Points, in no order, along strands that fork, close into loops and pass close to each other.
In the rows, zero is written as 128.
Two points are linked if the straight distance between their rows is under 43.5. Some points are linked to none.
<86>: [ 86 173 131  88 145 141 172 138]
<551>: [ 79 177  94  64  96 124 128 124]
<544>: [ 98 128  83 104 130 103  91  98]
<376>: [114 149 159 135 118 141 169 167]
<255>: [ 94 129  76 147 116  83 109 118]
<745>: [109 147 139  84 105 121 103  92]
<97>: [ 92 171 144 106 121 135 171 145]
<717>: [ 83 158 110 106  96 103 123 123]
<312>: [172  95 131 143 191 163 141 129]
<150>: [ 99 155 143 131  65 100 122 129]
<888>: [104 174 159  97  80 126 140 121]
<177>: [103 133  97  58 164 141  96  87]
<286>: [170  91  90 194 124 115 115 117]
<503>: [105 127  99 179 114  94 133 147]
<157>: [155 116 164  96 180 162 107  84]
<847>: [ 75 171 115 114  89 104 148 143]
<600>: [ 86 133  69  93 130 108  93 106]
<441>: [167 110 174 135 102 135  93 110]
<325>: [140 116 137 129 203 166 159 143]
<657>: [165 109 166 104 194 175 127 105]
<699>: [ 83 182  96  51 115 137 136 123]
<647>: [ 96 129  84 167 117  85 122 132]
<127>: [182  93 140 172  87 120 106 140]
<743>: [113 124  98  88 142 117  81  81]
<43>: [108 134 128 140 158 135 158 150]
<728>: [135 123 145  93 154 136  95  78]
<568>: [123 156 179 129  78 137 150 155]
<377>: [108 161 157  96 104 132 134 116]
<56>: [ 69 164  76  84 116 115 130 131]
<898>: [151 110 141 134 194 170 168 160]
<299>: [119 135 149 127 124 128 128 127]
<282>: [104 147 138 140 140 135 168 162]
<559>: [166  91  89 190 146 126 132 130]
<853>: [ 84 165 129 130  89 108 152 148]
<306>: [109 134 125  96 165 136 124 104]
<883>: [124 118 102 174  98  88 100 116]
<779>: [104 156 148 114 120 131 148 132]
<681>: [151 114 155  88 168 150  87  64]
<737>: [107 139 133 164  89 105 135 153]
<218>: [124 120 109 183  94  92 112 134]
<330>: [110 124  96  71 156 129  83  79]
<760>: [128 119 122 124 191 144 134 109]
<204>: [188  92 156 126 179 173 135 134]
<225>: [214  67 135 145 123 133 156 177]
<251>: [171  97 121 185  89 107  97 121]
<895>: [131 135 168 148  61 114 110 135]
<631>: [112 121  91 155  99  81  90 103]
<7>: [115 170 177 111  67 127 138 129]
<753>: [161  98 106 188 112 111 109 120]
<557>: [192  79 123 159 130 133 164 188]
<652>: [203  76 135 159 109 133 133 161]
<750>: [ 90 153 129 154  87 104 147 155]
<882>: [ 95 146 115  99 111 112 111 108]
<131>: [160 112 164 144 114 138 114 134]
<373>: [163  94  96 169 191 146 150 135]
<368>: [145 121 161 159  79 121 122 156]
<702>: [116 136 138  99  92 111  82  84]
<323>: [145 115 141 110 117 115  64  64]
<72>: [140 109 107 145 191 139 133 112]
<807>: [115 136 137 126  91 105  98 104]
<12>: [195  84 147 160  92 128 113 148]
<527>: [174  90  98 178 163 138 137 130]
<649>: [ 85 177 106  53 137 143 148 122]
<522>: [173  90 114 169 151 140 162 178]
<309>: [119 150 169 133  99 140 158 159]
<74>: [117 149 164 142  52 106 115 134]
<90>: [160 100 124 157 165 150 173 185]
<849>: [172 107 175 112 169 172 126 118]
<528>: [ 88 173 122  68 147 143 161 126]
<859>: [122 128 133  91 160 137 108  89]
<301>: [126 129 145 167  88 117 142 169]
<563>: [112 137 136 146  89 104 115 128]
<162>: [141 110 112 157 184 143 152 142]
<334>: [139 121 148 120 182 156 140 123]
<890>: [ 97 143 108  69 163 139 120 101]
<598>: [ 74 144  67  98 127 106 115 124]
<409>: [158 107 141 151 148 145 140 152]
<742>: [139 124 159 134 120 133 118 123]
<889>: [172  96 134 142 186 165 167 170]
<151>: [127 122 121 151 172 140 156 151]

A fork is a point with three links, a tip a point with one. Leave the first point through the second and follow the links. Name the first fork or tip that comes.
<681>, <157> | <312>
<7>, <888> | <779>
<90>, <889> | <162>
<74>, <895> | <737>

How many points has the smallest loop of links through each point below? Write none if it is on no loop.
<647> | 6
<717> | 10
<301> | 7
<282> | none

A piece is all that can be reached along the links. How many separate loops has the piece of each point below (a circle has one, a figure eight two, a Y none), and how many tips (points with one link)?
<330> | loops 1, tips 2
<895> | loops 2, tips 0
<255> | loops 1, tips 0

Name the points in between on the shortest way along the links from the first point to the second, in order.
<890>, <598> | <177>, <330>, <743>, <544>, <600>
<306>, <681> | <859>, <728>
<376>, <162> | <282>, <43>, <151>
<750>, <807> | <737>, <563>
<649>, <299> | <528>, <86>, <97>, <779>
<742>, <888> | <299>, <779>, <377>
